Each row is a point on a landscape with many valleys, with its height.
From any point a ball rolls to the lowest of the 2 points nearest to it. It stops when none of these is lower. Distance is the straight distance between rows; heights are no part of it.
j739 height 540: [140  72 120 136 115 188 119 121 100 149 162 117 133 127 157 144 148 139
 148 124  96  86 120 127 130 109  92 162 131 164 145  88 102  99 125 124
  90 134 130 102 139 141 139 167 112 127 101 157 111 113 153]
j784 height 254: [104 144 116 149 111 149 150 133 162  94 111 115 147  92 153  58 142  74
 200 158 116 150 118 135 153 141 162 102 144 153  91 169 121  97 106 120
 152 128  96 147  73 115  88  98  89 141 116 138 134 129  76]
j860 height 492: [139 121 109 144 110 155 131  99 180 120 128  89 152 121 153  75 114  83
 133 190 111 118 181 131 152 128 109 151 158 155 139 147 160 130  98 181
 147 106  77 114 126  99  96 131 100 151 107 166 115  98 128]
j665 height 102: [134 132 108 139 128  95 139 131 178 112 109 140 124  79 127 110 162 104
 176 129 116 145 136 119 132 170 157  60 113 162 109 171 143 103 118 104
 172 132 100 140 100 108  83  84 100 153 152 112 137 149  96]
j740 height 90: [114 166 133 168  66  83 125 123 151  88 167 113  91 104 150 132 142 161
 228 212 151 130 143 105 183 171 117 118 126 126 120 119 133 118 111  57
 131 120 153 122 182  89 116 118  59 213  99 128  96 174 139]
j548 height 299: [165 123 126 159  67  98 139 140 167 111 160 104 133 135 141 169 157 152
 194 177  91  99 149 120 176 157 104  78 111 128 120 143 150 137  95 120
 150  97 139  77 147 100  94 131  38 212 118 134 108 161 152]
j555 height 295: [112 117 142 128 125 110 122 144 121 129  81 147  99 136 130  97 108 141
 141 109 148 108 156 153 114 110  93 168 153 112 125 112 147 155 102 103
 119 142 180 124 206 117 102  99 154 160 150 157  77 142 144]
j77 height 726: [147  86 108 125 101 117 140 122 154 113 119 115  76 102 146 161 131 120
  93 135 159  76 107 110 137 157  98 130 147 168 163 145 151 124 150  96
  99 126  99 124 133  94 111 161 104 128 149 113  80 153 160]
j364 height 269: [ 90 124 167 127 133 175 169 153  91 134 124 195  71 138  91 142 138 160
 105 107 120 133  64 128  56 121 163 121 119 103 134 115 107 121 152 119
  99 152 141 163 107 161 158 137 154  55 127 106 165  84  85]
j682 height 494: [121 136 104 137 140  96 132 120 149 126 152  64 129  94 139 127  85 132
  35 142 145 187 111 130 155 170 158 111 118 137 139 140 149 113 184 106
 118 125 126 145  83  68 126 165 169  98 152  80 119 151 144]
j818 height 554: [136 108 174 129 135 175 125 120  60 142 113 192  83 170  91 112 166 104
 126 122 123  87 115 150  66 118 137 191 147 166 149 125 109 146 123 122
  98 147  64 141 143 186 154 129 108  52  71 150 152 101 105]
j18 height 622: [166 161 105 108 134 116 115 101 121 112 137  62 132 145 147 162 131 118
  92 163 153 122 146 103 141 128 135 111 138 110 162 105 135 147 136 205
 122 114 108 109 108 166 187 148 129 140 108 121 174  83 187]
j743 height 325: [128 188 112 123 129 114 114 124 174  88 125 104 151 110 157 119 121 150
 186 163  94 154 147 124 161 121 140  59 101  98 104 136 116  96  93 141
 155 108 156  87 112 139 136 100 103 172 103 102 149 136 118]
j102 height 98: [126 135 125 119 112  96 108 146 129  98 117  86 139 121 157 136 101 161
 172 129 137 123 136 130 174 113 107 115 116 121 120 107 124 102 119  95
 129 116 192  74 164 128 134 106 144 161 116 138  92 146 173]
j367 height 496: [135 131 150 133 132 140 131 102 127 138 138 161 108 128 134 117 113 116
  13 132 128 125 164 163 101 168 118 156 160 124 168 164 158 138 141 143
 107 124  91 155 138 110 130 148 115  95 139 154  95 124 117]
j444 height 638: [139 132  84 126 153 138 135 109 109 125 142  60 140 140 152 133 104 104
  75 157 161 153 135 127 164 102 142 119 139 154 152 132 121 132 183 165
 138 128  83 131  91 137 175 149 140  99 106 140 194  80 176]
j458 height 524: [153  96 132 101 127 154 133 144 112 145 130 190  73 144  97 130 170  81
 143 103 154  80 112  98  77 124 169 146 130 179 145 142 128 149 134 120
 101 139  52 155 111 166 128 135  90  75 112 124 138 116 120]
j407 height 205: [ 90 131 154 133 140 123 139 153 149 109  61 169 120 122 121 103 118 178
  84 115 114 134 133 171  87 124 106  99 152  75 116 140 158 141 112 157
 111 130 177 127 133 115  86 100 139 106 161 130 109 109  79]
j224 height 420: [ 67 137 147 159 135 151 146 127  78 167 143 101 158 165 123  90 108 145
  41 134 104 212  84 156 149 109 122 190 104  79 108 116  85 120 160 100
  99 128 149 135  96 124 158 177 194  77 137 118 163  96 115]
j933 height 456: [104 191 123 121 125  68 104 126 147  66  93 116 100 107 128 100 120  94
 191 151 167 166 145  96 144 115 152  61 133 120  90 135 122 128 126  85
 149 140 143 115 134 161 156  79 113 165 117 100 141 141 130]
j453 height 419: [165  78 139 137 136 121 135 152 129 162  85 165 146 147 124 169 132 176
  70  50 105 105 172 167 100 125  98  99 124 112 149 124 176 177 135 133
 134 129 148 108 138 108  81 103 136 142 177 145 100 140 115]
j650 height 458: [158 137 104 145 114 122  93  47 144 133 185  85 157  53 172 145 129 147
 163 209 106 127 153 140 160 117 107 138 141 103 124  85 139 105 148 147
 138 131 120 110 127  95 134 142 105 132 100 132 147 106 121]
j879 height 318: [ 85 152 186 134 161 165 169 121  67 153 142 172 113 172  75 155 130 146
  69  96 137 157  96 141  84  99 149 138 101  76 148 108 101 146 146 145
 118 132 148 158 138 155 173 105 166  73 145 120 182  97 111]
j989 height 310: [118 181 136 141 130 176 136 101 116 128 157 113 165 127 113 114 126 148
 133 139  90 159 113 132 113 106 165 101 108  73 128 107  99 123 135 199
 136 136 125 151  90 175 161 112 133  78  89 132 205  57  92]
j432 height 422: [149 158 126 125 102  67 119 189 162  92 109 153 113 173 105 135 138 139
 208 133 151 117 185 130 133 170 131 102 107 121 132 155 173 162  63  93
 148  96 151 122 187 126 118  97  84 214 142 128  91 187 146]
j266 height 256: [150 151 117 102 166 103 101 127 122 136 124  93 169 161 106 131 100 121
 131  65 139 116 147 109 142 110 129 156  93 130 134 125 117 159  95 164
 168 107 124 123 147 141 132 114 178 162 128 131 120 144 181]
j511 height 351: [138 130 122 110  83 136 148 138 169  91  96 150  70 130 134 129 124 106
  87 169 122 100 140 127  99 158 109 133 156 116 141 153 169 135 103 180
  94 105 125 127 152 142 118 174  88 127 127 129  78 131 129]
j572 height 452: [170 136 162 137 160 116 103 112 106 160 113 131 151 152 130 152 128 179
  45 101 117 115 193 185 108 122  94 142 152  82 153 117 182 175 118 179
 129 132 153 107 150 119 123  97 133 151 153 164 117 110 120]
j176 height 483: [127 126 131 146 104 145 124  99 145 121 105 129 146 124 140  58 146  97
 148 154 119 118 177 163 130 149 122 197 159 154 126 156 153 135  85 157
 139 138 114 143 156 105  76  96 103 160 116 163  87 123 100]
j580 height 407: [130 158  99 112  87 120 107 139 142 101  99 126  99 140 142 141 144  90
 160 181 134  93 150 101 134 142 111 133 154 129 120 150 129 135  87 149
 106 101 142 103 157 146 133 153  86 161 102 132  98 125 167]
j561 height 653: [126 133 109 136 148 172 106  98 123 128 163  77 166 137 166  78  85 108
  69 175 112 178 136 138 170  96 139 152 122 116 151 128 108 125 161 185
 153 123  67 151  78 133 160 160 141  76 100 160 200  80 123]
j506 height 505: [139 160 120 116 132  98 119 130 122 108  98 154 110 132 103 111 151  68
 175  93 169 133 137 108 106 109 161  78 134 154 104 143 119 134 142 105
 144 133 109 133 113 159 160  89 131 133 128  94 162 130 130]
j207 height 397: [ 91 152 128 138  91 104 142  97 158 114 143 108 115  97 156  78 119 110
 212 170 146 166 140 116 157 172 131 189 129 147 121 134 112 102 108  70
 149 145 138 155 166  95 104 114 119 196 113 112 101 150 129]
j825 height 581: [ 85  82 103 122 154 141 143 142 122 115 106 165 133 111 140 108 158  77
 193 120 150 113  85  88 140 113 140 135 155 216  73 143  63 113 128  59
 124 152 105 129 103 135 130 128 128 114 120 143 115 142 118]
j662 height 390: [165 108 147 166 115 178 118  84 119 155 179 136 147 104 141 122 139 153
 117 147  74 116 135 141 118 130 122 128 135 123 155  97 123  96 136 180
 122 148 121 137 114 134 128 155 111  94 111 144 154  88  94]
j335 height 677: [112 166  99 135  90 113 142  66 152 138 196  68 155 102 150 111  94  90
 143 183 119 179 105 107 168 103 136 195 103 113 136 101  97 111 169 131
 131 137  92 151 130 143 174 197 135 117  98 104 163 106 152]
j470 height 303: [178 151 113 156 107  87  86  99 122 131 171 119 134 118 137 154 187 121
 245 149 120 109 169 118 161 124 122  80 120 150 106 113 142 134 127  78
 164 129 127  88 140 122 144  91  77 189 111 112 142 149 151]
j328 height 352: [124 170 131 152 118 160 129  82 159 135 176 124 148  95 139  87 133 124
 147 170  75 152 119 138 112 148 146 122 142  89 138 121 119 105 138 185
 140 138 111 166 107 145 141 135 105  85  98 122 163  89  82]
j237 height 444: [106 125 150 145 165 146 148 136  96 165 166 108 154 142 149 129  83 158
   4 103 124 183 110 152 145 144 118 148 108  88 129 141 118 114 175 118
 121 103 162 132 106 104 144 162 175  86 151 114 137 138 118]
j90 height 562: [134  98 136 127 141 162  99 123  63 145 106 135 113 140 157 157 150 159
 119 104 131  90 135 149 114  94  99 139 145 135 137  90 130 127 123 112
  94 146 167  96 158 146 152 127 137 107 117 171 107 109 144]
j439 height 493: [118  79 118 104 115 166 155 155 113 129 139 190 105 152  97 153 141 104
 140 100 125  83  62  66  89 128 147 155 112 170 134 124  92 117 122 122
  91 133  91 162 113 160 141 178 107  89  94 126 129 146 134]
j391 height 212: [146 105 155 132 126 105 146 134 147 151 138 154  89  88 114 156 100 186
  96  87 148 103 132 147 102 156 109 110 142  87 162 116 158 110 150  84
 105 147 163 157 163 116 120 136 139 127 166 101  90 166 120]
j452 height 185: [ 88 134 126 108 175 129 127 165  98 116  91 125 154 164 124 146 107 128
 141  87 159 175  66  92 160  57 168  79 115 109  96 110  58 160 149 128
 136 126 140 121  83 168 156 108 195  99 122 130 184 105 135]
j303 height 60: [100 126 105  81 174 118 156 191 134  88  63 144 128 133 122 135 107  98
 117 105 144 141  79  82 139  99 168  72 122 131  92 139 104 173 144 136
 128 118 122 113  67 161 123 114 159 104 164 119 156 130 132]
j338 height 514: [139 140  97 101 152  89 111 180 132 121  80 134 131 152 112 121 142 105
 195  93 169 113 153 111 137 115 140  94 111 166 106 151 117 146 106 104
 162 100 105  96 127 140 131  85 135 174 142 126 128 154 151]
j486 height 405: [ 91 158 140  86 197  91 143 169  91 137  91 168 135 174  58 145 124 104
  89  75 181 153 117 122  90  86 146 124 129 116 113 158 121 198 155 158
 135 120 107 116 120 133 135  73 159 103 168 114 167 142 119]
j268 height 149: [ 52 135 149 105 158 135 137 148 115 118  61 151 165 156 113  66 110 136
 151 144 131 157 100 133 131  98 133 179 137 114  88 142  93 151  85 152
 136 137 161 130 153 102  97  74 170 122 151 160 118 129  82]
j565 height 346: [ 75 102 118 151 131 175 146 137 142 159 137 113 164 105 135  78 109 129
 129 129  77 172  86 128 154 122 133 152 124 131  80 121  93  97 125 110
 134 143 138 145  73  96  97 160 160 106 139 128 112 125  75]
j806 height 609: [ 84 130 133 112 150 138 141 135 125 112 106 163 140 133 119  93 160  67
 159 120 136 124 104 121 113 120 145 167 153 162  92 163 120 124 113 110
 144 139 102 156 118 125 112 101 127 114 132 135 118 131  99]
j671 height 183: [128 122 111 117 155 150 112 120 135 143 138  97 205 158 126  94 120  93
 149  95 112 121 152 113 125 115 127 164 117 147 114 140 112 140  95 168
 179 113  83 140 112 133 110  96 141 147 115 154 129 130 136]
j747 height 298: [170 136 146 143 129  97  75  65  98 128 162 117 110  70 147 162 152 153
 167 150 131 100 134 139 121 116 108 141 163 109 146  83 140 116 161  75
 112 177 137 128 169 112 184 129 122 145 126 114 137 122 148]
j37 height 242: [157 140 108 133  99 109 109 102 164 114 128 106 156 100 137 133 149 121
 180 149  99 122 166 136 131 149 129  73 119 146 120 144 144 116 110 154
 161 110 110 109 106 114 108 104  84 167 114 114 143 120 127]
j921 height 467: [117 136 112 138 141 119 143 118 110 152 192  71 136 141 130 156  92 155
  15 134 150 183 120 142 148 164 161  99  98  90 160 130 142 107 176 145
 126 112 146 144  73 111 168 184 178  91 135 103 159 113 134]
j858 height 691: [106 118  98 134  77 148 149 115 156 126 180  90 118 121 139 133 104  88
 110 174 123 124  86  92 160 126 115 165 129 144 137 121  98 118 154 149
 111 117 100 127 131 120 147 212 124 111 103 113 129 124 181]
j530 height 516: [123  97  92 137 114 185 118 128 120 118 129  97 127 116 183 126 125 132
 133 152  93 124 120 129 165  86 104 141 130 151 119 104 104  95 129 160
 111 112 126  86  90 125 124 161 134  92 101 150 155  88 147]
j222 height 552: [ 99 102  96 125 120 120 136 151 140 115 127 128 140 132 151 132 131  92
 206 128 156 124  98  64 175 109 139 118 103 193  86 133  81 107 128  57
 138 115 117 119 109 136 134 142 138 159 117 122 101 172 152]
j498 height 426: [172 174 140 107 122 114 120 170 129 145  85 161  98 162  75 168 156 157
 149 116 137 118 167 131  59 144 128  87 138  88 120 122 157 151  92 166
 105 134 155 127 124 185 180 108 116 139 116  91 152  89 103]
j841 height 707: [125 114 109 129 106 159 148 103 128 130 140 113  84 112 145 133 117 101
  48 152 147 106 110 100 144 151 126 131 135 152 163 159 139 105 153 157
  96 116  97 139 128 105 134 200 113  95 137 127 126 118 169]
j694 height 297: [ 54 152 148 127 140 115 142 154 107 103  69 141 103 141 114 117  99 115
 114 139 133 178  79 113 113  94 120 156 135  99  91 126  93 130 130  96
  90 138 185 133 147 142 173 143 198  75 143 109 123 121 134]
j40 height 487: [132 119  84 133 104 141 121  97 139 124 147  62 147  87 189 128 126 148
 152 192 112 168 121 134 190  99 121 115 128 117 112  94 118  95 159 120
 136 126 139  91  86 121 140 165 131 122  85 117 174  92 137]
j462 height 38: [ 34 119 143 120 170 127 176 166 143 137 108 142 172 118 125  76 104 136
 122 124 143 173  93 119 159 122 140 200 136 121  93 137 100 131 101 102
 141 146 179 161 146  85  74 102 186 141 185 131  89 147  87]
j202 height 635: [145 148 113  97 124 120 135 156 158 117 116 150 117 139 108 103 146  75
 165 105 125  98 130 116  95 150 137 133 125 141 118 168 158 131  86 151
 141 114  93 144 133 139 108 119 110 147 128 123  90 143 122]
j324 height 354: [122 159 174 138 146 152 121 109  78 167 160 129 141 151  98 168 141 186
 106 103 116 154 128 153  97 106 136 124 121  63 154  75 119 122 134 158
 141 149 173 143 150 161 179 103 156 108 127 119 176  95 120]
j990 height 257: [115 164 122 108 148 159 111 128  94 128 116 112 164 137 132 109 114 130
 152 114 130 160 114 113 134  82 146 107 110  86 113 121  74 129 125 166
 149 123 129 117  94 186 159 111 160 112  95 123 181  94 138]
j803 height 504: [152  88 137 155 137 175 109 100  91 148 167 150 106 109 124 111 137 103
  94 125 127 102 116 133 118 131 139 159 153 196 169 123 119 103 142 114
 112 168  53 156 128 122 132 157 115  77 113 136 150 116 122]
j704 height 115: [ 94  94 169 152 125 132 150 164 132 138 109 198  86  97 126 126 123 190
  80 102 125 140  93 171  85 139 117 127 136  82 112 127 134 122 137  99
  88 151 165 141 144 112  92 129 151 103 172  98  98 139  81]
j477 height 315: [131 135 124 133 151 147 117 131 114 141 145 119 166 119 138 133 135 157
 136  89 103 141 126 137 143 104 132 116 106 126 123 105 110 102 137 143
 155 133 155 122 106 141 123 108 151 117 126 118 152 110 133]
j229 height 725: [183 134 119 142  86  55 131  98 176  99 157  81 122  82 137 177 138 138
 139 165 135 104 126 120 160 163 130  65 106 142 151 143 171 114 143 103
 134 120 145  92 136  76  96 131  84 179 139  87 113 185 172]
j399 height 89: [113 128 131  91 151 165  96 150  97 126  87 145 195 182 105 105 152 119
 159  85  97 117 136 136 103  91 129 150 130 135  98 122  94 167  82 170
 147 116 117 106 104 157 104  96 145 122 107 157 131 121 112]
j274 height 389: [131 184 182 146 148 124 132 114  95 143 121 164  90 141  81 154 138 161
 117 137 126 130 153 162  69 121 130 105 146  57 139 108 143 134 117 155
 111 158 156 155 144 162 190  89 133 117 138 105 171  74  89]
j956 height 317: [132 161 125 101 172 105 109 122 101 134  99 130 134 160 100 114 126 108
 101 103 141 116 161 142  97 100 114 162 149 138 138 148 146 169 116 151
 141 120 101 141 147 127 146  95 145 130 134 125 137 122 143]
j839 height 364: [130 154 137 105 184  83 134 127 101 144 116 137 113 157  86 151 101 102
  42  79 200 134 150 123  86 123 129 131 144 120 144 164 157 158 163 134
 129 128 108 146 143 129 176  99 154 120 170 105 148 120 142]
j893 height 457: [140  92 115 119 111 128 136 152 122 139 156 153 115 124 116 164 132 118
 154  71 140  97  88  75 120 124 126 125  96 129 138 113 110 112 144 106
 137 124 135 153 133 152 156 148 121 111 127 107 112 167 154]
j196 height 471: [138 119 109 113 115  88  97 169 126 108 101 145  99 146 124 136 156 124
 215 126 158 109 153 120 139 133 119 122 131 153 123 132 144 128 106  57
 139 126 159 119 169 130 129  86 114 180 144 134  93 166 145]
j147 height 665: [126 140 115 159 116 147 115  88 142 146 203  78 159 109 146 106  89 117
  87 202  94 197 121 152 165 125 146 181 104 101 149 108 112 101 175 145
 133 132  89 153 101 113 157 207 131  74 104 135 180  96 109]
j133 height 282: [149  80 164 138 115 131 151 127 111 148 169 183  68 123 125 174 107 172
  17 112 149 104 121 136  92 177 121 132 135  98 183 113 155 121 158 121
  91 144 135 156 144 140 131 171 115  97 144 128  92 136 129]
j814 height 334: [206  81 149 152 111 124 108 107 106 163 167 140  88 105 130 185 133 162
  62 122 138  68 134 137 116 142 101 149 161 122 180 100 159 139 146 113
  96 153 132 141 171 114 137 173 108 139 148 146  91 145 159]
j633 height 425: [181  90 136 186 109 166  90  75 143 145 180 117 137  67 153 144 159 131
 174 192  90 102 157 154 135 130 132 105 151 155 134  95 143  98 136 163
 125 148  72 113 119  96 115 151  84 112  95 141 152  98  87]
j946 height 402: [ 92 120 126  75 156 124 148 180 117 101  48 186 104 157 112 115 134 113
 101 115 142 103 122 138  80 127 128 155 138 138  85 150 149 180 110 140
 118 113 110 119 125 140  87 114 127 103 150 151  91 127  95]
j888 height 474: [156  71 159 154 154 177 136 111  90 172 204 152 100 142 108 135 114 115
  43 125 146 130 135 147 131 180 164 130 113 178 184 148 105 105 175 108
 122 153  51 176 113 106 136 152 139  65 139 128 163 123 108]
j321 height 561: [ 91 152 119 135 100  92 139 114 173 101 150 143  83  66 108 105 101 130
 143 135 136 154  80 104 123 178 157 135 108 142 118 139 114  86 142  60
 102 154 130 182 137 107 107 167 126 130 156  69  97 162 120]
j602 height 218: [166 155 128 142  98  91  90  75 117 113 155 105 102  83 148 143 149 137
 218 179 137 103 154 137 155 129 116 122 150 150 126  98 144 118 124  59
 111 152 143 115 177 109 132 116  79 196 117 126  98 157 146]
j683 height 657: [158 152 128 127 112 105 144 107 182 141 147 148 134 115 102 117 142 115
 144 104  96 123 155 137  98 187 137 111 113  97 152 150 183 123 101 167
 146 115 115 170 147 118  83 118  91 153 141 112  99 148 110]
j833 height 353: [137  97 137  86 135  97 123 159 112 124  70 178  80 165 116 129 133 127
  98 104 166  83 149 141  80 131  89 150 162 111 124 142 179 178 109 112
  97 116 134 117 172 126 115 130 137 138 154 152  64 151 126]
j130 height 745: [158 123 121 108  98  73 141 136 168 103 128  87  90 110 140 176 130 135
 123 129 162  99 111 111 161 139  89 100 116 142 155 126 166 103 151 107
 115 112 167  97 150 113 133 157 100 167 134 111  75 178 176]
j437 height 604: [187 152 129  88 134 109  89 139 110 123 110  81 126 175 136 201 146 139
 150 153 165  86 154 125 128 126 114 101 130 114 159 103 135 151 126 189
 106 118 140  68 131 180 200 142 122 156  91 133 146 100 176]
j365 height 470: [114 132 164 124 154 139 129 102 101 154 143 137 152 140 124 124  86 142
   9 126 133 159 160 178 123 133  98 148 143  85 149 138 142 139 145 159
 121 125 145 141 143 108 138 103 151 118 162 136 136 122 119]
j856 height 396: [148 182 115 129 141  71 115 123 141  86 109  92 141 104 123 143 115 128
 180 130 149 170 139  99 160 112 158  22 113 104 100 120 110 121 125 133
 157 124 131  84  96 181 177  88 123 163  88  80 187 125 139]
j585 height 584: [151 130 119 105 151 129  93 153 102 125  80  79 135 164 149 168 141 163
 120 113 154  92 131 146 140  93  91 113 143 119 158  98 124 158 128 154
 115 129 168  61 146 163 173  96 156 128 104 155 132 110 182]
j680 height 243: [137 121 116 120 172  86 124 126 140 139 108  82 200 136 131 134 105 141
 106  63 135 143 141 123 151 104 127 122  98 140 120 140 133 148 140 130
 189 126 109 112 117 111  90  78 184 148 159 123 121 140 155]
j235 height 340: [ 92 166 127 145  92 119 128  88 154 113 131 117 110  64 158  61 133 113
 190 179 120 175 115 142 153 143 138 138 152 134 100 133 106  82 129  77
 138 147 128 140 110 116 119 119 126 133 107 103 135 118  84]
j113 height 191: [ 89 124 135 104 151 160 156 166 109 117  90 188 121 128 117 117 117 109
 134  92 104 149  56 120  98 122 163  99 123 119 100 137 104 139 147 127
 109 139 139 143  78 152 120 126 152  72 139 134 149 126  94]
j374 height 286: [135 163 127 105 116 114 132 153 160  86  81 136  93 114 136 123 117 155
 121 141 132 122 162 137  99 154 119  89 151  95 125 132 177 118  96 143
 120 116 165 127 159 132 117 126 114 154 142 124 109 127 111]
j698 height 296: [ 85 100 125 136 133 163 134 153 152 127 104 114 192 122 158  84 116 172
 119 124  65 152 122 146 151 125  99 142 120 122  88 124 104 108  99 148
 136 109 168 121  95  92  62 123 159 142 142 158 112 126  97]
j543 height 388: [ 90 132 124 162 105 161 138 127 118 160 162  99 148 113 131  74 121 128
 114 120  86 198  59 134 148 109 158 144 100  94  96 111  90  83 163 106
 126 144 149 150  67 129 154 181 178  70 118 102 170 109  96]
j708 height 527: [121 120 112 144 120 122 154 118 169 143 156 118 119  88 123 113  98 106
  97 120 137 148  95  99 138 183 158 117 122 163 135 162 135 104 164 102
 132 135  92 183  99  78  92 157 144 109 156  96 114 168 127]
j574 height 439: [174  74 168 133 138 177 130 124 110 175 176 177 104 171  81 149 138 118
  52  80 126  96 136 135  82 160 155 149 115 172 182 141 145 148 151 152
 128 135  54 181 113 146 106 126 105  73 118 142 148 121 101]
j507 height 699: [214  94 108 130 107  83 124 125 147 131 117 115 123 104 130 159 169 138
 166 113 123  81 160 144 144 145 114  78 111 179 150 140 170 124 141  80
 150 118 139 101 147  93  94 113 110 188 157 123 119 162 156]
j275 height 453: [161 126  99 117  98 108 132 109 172 106 119  87 124 128 149 136 119 114
 130 178 133 108 179 119 165 146  97 143 142 138 134 145 160 136  97 165
 131  98 130  97 144  98  92 139  91 185 135 135  90 134 185]
j721 height 217: [ 91 140 123 117 144  84 112 115 134 116 109 105 123 100 129 107 105 127
 142 111 158 138 146 130 141 117 115 142 130 125 124 118 134 119 133  83
 147 135 173 132 179  96 128  92 175 155 159 106 106 150 144]
j614 height 522: [116 113 145 141 134 172 123  85 111 123 129 147 123 135 125  87 126  95
  71 147 107 112 143 146 105 131 117 200 164 161 122 140 138 125 112 143
 113 134  87 154 133 128 134 166 113  92 106 167 116 117 112]
j349 height 515: [110 103 108 112 111  91 103 176 122 105 107 139 103 150 137 168 131 116
 205 112 179 106 101  77 141 124 127  94  98 144 111 132 105 110 123  67
 113 100 175  98 148 157 162 119 145 129 116 139  91 174 161]
j908 height 366: [136 123 128 131 151 169 143 136 117 159 162 129 153 153 103 154 136 139
  96  72 126 134 118 124 104 120 178  74  91 129 146 113 109 137 153 169
 159 130 114 165  69 156 136 112 152  98 132 120 192  99 108]
j126 height 678: [203 133 120 127 117  84 114 118 151 149 163 131 132 123  82 162 143 124
 154  84 123  91 154 109 106 157 132 105  97 131 164 135 169 134 132 123
 155 126 120 140 153 126 110 123 104 169 147 109 110 161 146]
j702 height 418: [147 121 123 129  89 131 129 163 140 133 166 150 137 155 105 177 133 126
 172  89  93 102 110  81 110 137 120 109  93 118 127 121 124 133  92 149
 134  99 151 128 143 160 125 169  91 158 109 126 100 170 155]
j749 height 403: [154  84 135 124 149 192 127 136  99 174 170 147 155 181  93 156 142 128
 114  63 108 101 146 114  71 116 148 137 101 162 154  91 135 132 113 177
 134 125 100 152  97 152 116 128 122  97 115 150 146 116 118]
j412 height 440: [ 75 116 157  78 180 129 145 170  70 130  77 193 133 199  74 135 143 140
  74  85 151 125 110 155  82  90 110 167 146 114 106 144 130 206 136 161
 106 108 111  96 124 127  94  84 138  75 154 154 143 115  95]
j760 height 211: [126 139 132 149  65 116 130 116 170 116 193  80 140 112 169 169 124 159
 200 202  95 132 122 123 180 144  99 136 117 109 103 101 122 109 108 100
 128 106 160  95 162  99 119 164  64 202 106 129  91 162 150]
j183 height 579: [103  99 150 137 161 194 143 109  55 131  93 159 121 142 133 101 155  80
  99 134 123 117  89 134 109  90 146 176 167 176 124 132  92 133 143  99
 107 168  80 131 119 153 157 119 141  49 102 161 169  91 107]
j254 height 381: [194  64 136 142 118 140 120 128 127 158 107 155 118 127 138 165 158 173
  85  89  98  57 163 166 117 125 101 104 147 141 166 105 161 149 131 127
  96 140 130 103 139 116  92 146  97 140 145 163  92 133 132]
j975 height 445: [105 127 134 148  82 139 157 120 151 102 138 136 111 118 139  74 152  92
 198 179 125 119 147 123 147 173 106 182 156 166 122 159 123 107  68 112
 132 136 105 150 170  96  84 124  72 199  97 164  76 131 114]
j494 height 234: [ 64 164 130 136 136 139 134 119 129 117  80 120 149 121 133  69 103 118
 140 156 125 190  91 133 148  85 127 154 133  97  90 136  86 127 120 119
 116 128 152 131 119 137 144 112 175 104 138 112 144 102 102]
j326 height 369: [170 145 121 131  92 101 122 185 164 120 129 146 139 165 113 160 147 157
 197 118  96  89 150 122 137 157 111  89  88 105 127 142 141 158  74 135
 146  76 156  87 155 139  97 130  69 199 125 140  90 176 143]
j313 height 152: [ 84  94 124 120 178 107 155 144 132 166 115 100 186 119 142 110  94 144
  95  87 143 158 118 146 163 119 120 161 107 154  92 130 118 126 139  90
 152 136 167 122 122  70  74  93 186 149 183 129  97 159 127]
j276 height 219: [124  99 118 126 124 121 128 174 151 106  87 112 147 133 164 131 125 188
 143 125  95 122 145 155 150 123  88 109 114 100 106 121 137 117  95 116
 133 113 206  82 139 102  62 108 144 166 138 164  97 152 125]

For each start below, name the point where the ball stops.
j77: j990
j437: j990
j183: j990
j818: j740

Call two points neighbours if one is among the 2 nearest of the other. Go from one point of each pair to the other, from neighbour to neighbour, staying as low as possible. Name the highest point that can't be avoided.
j665 and j102: j650
j399 and j462: j266
j990 and j102: j412
j990 and j704: j498
j740 and j665: j470
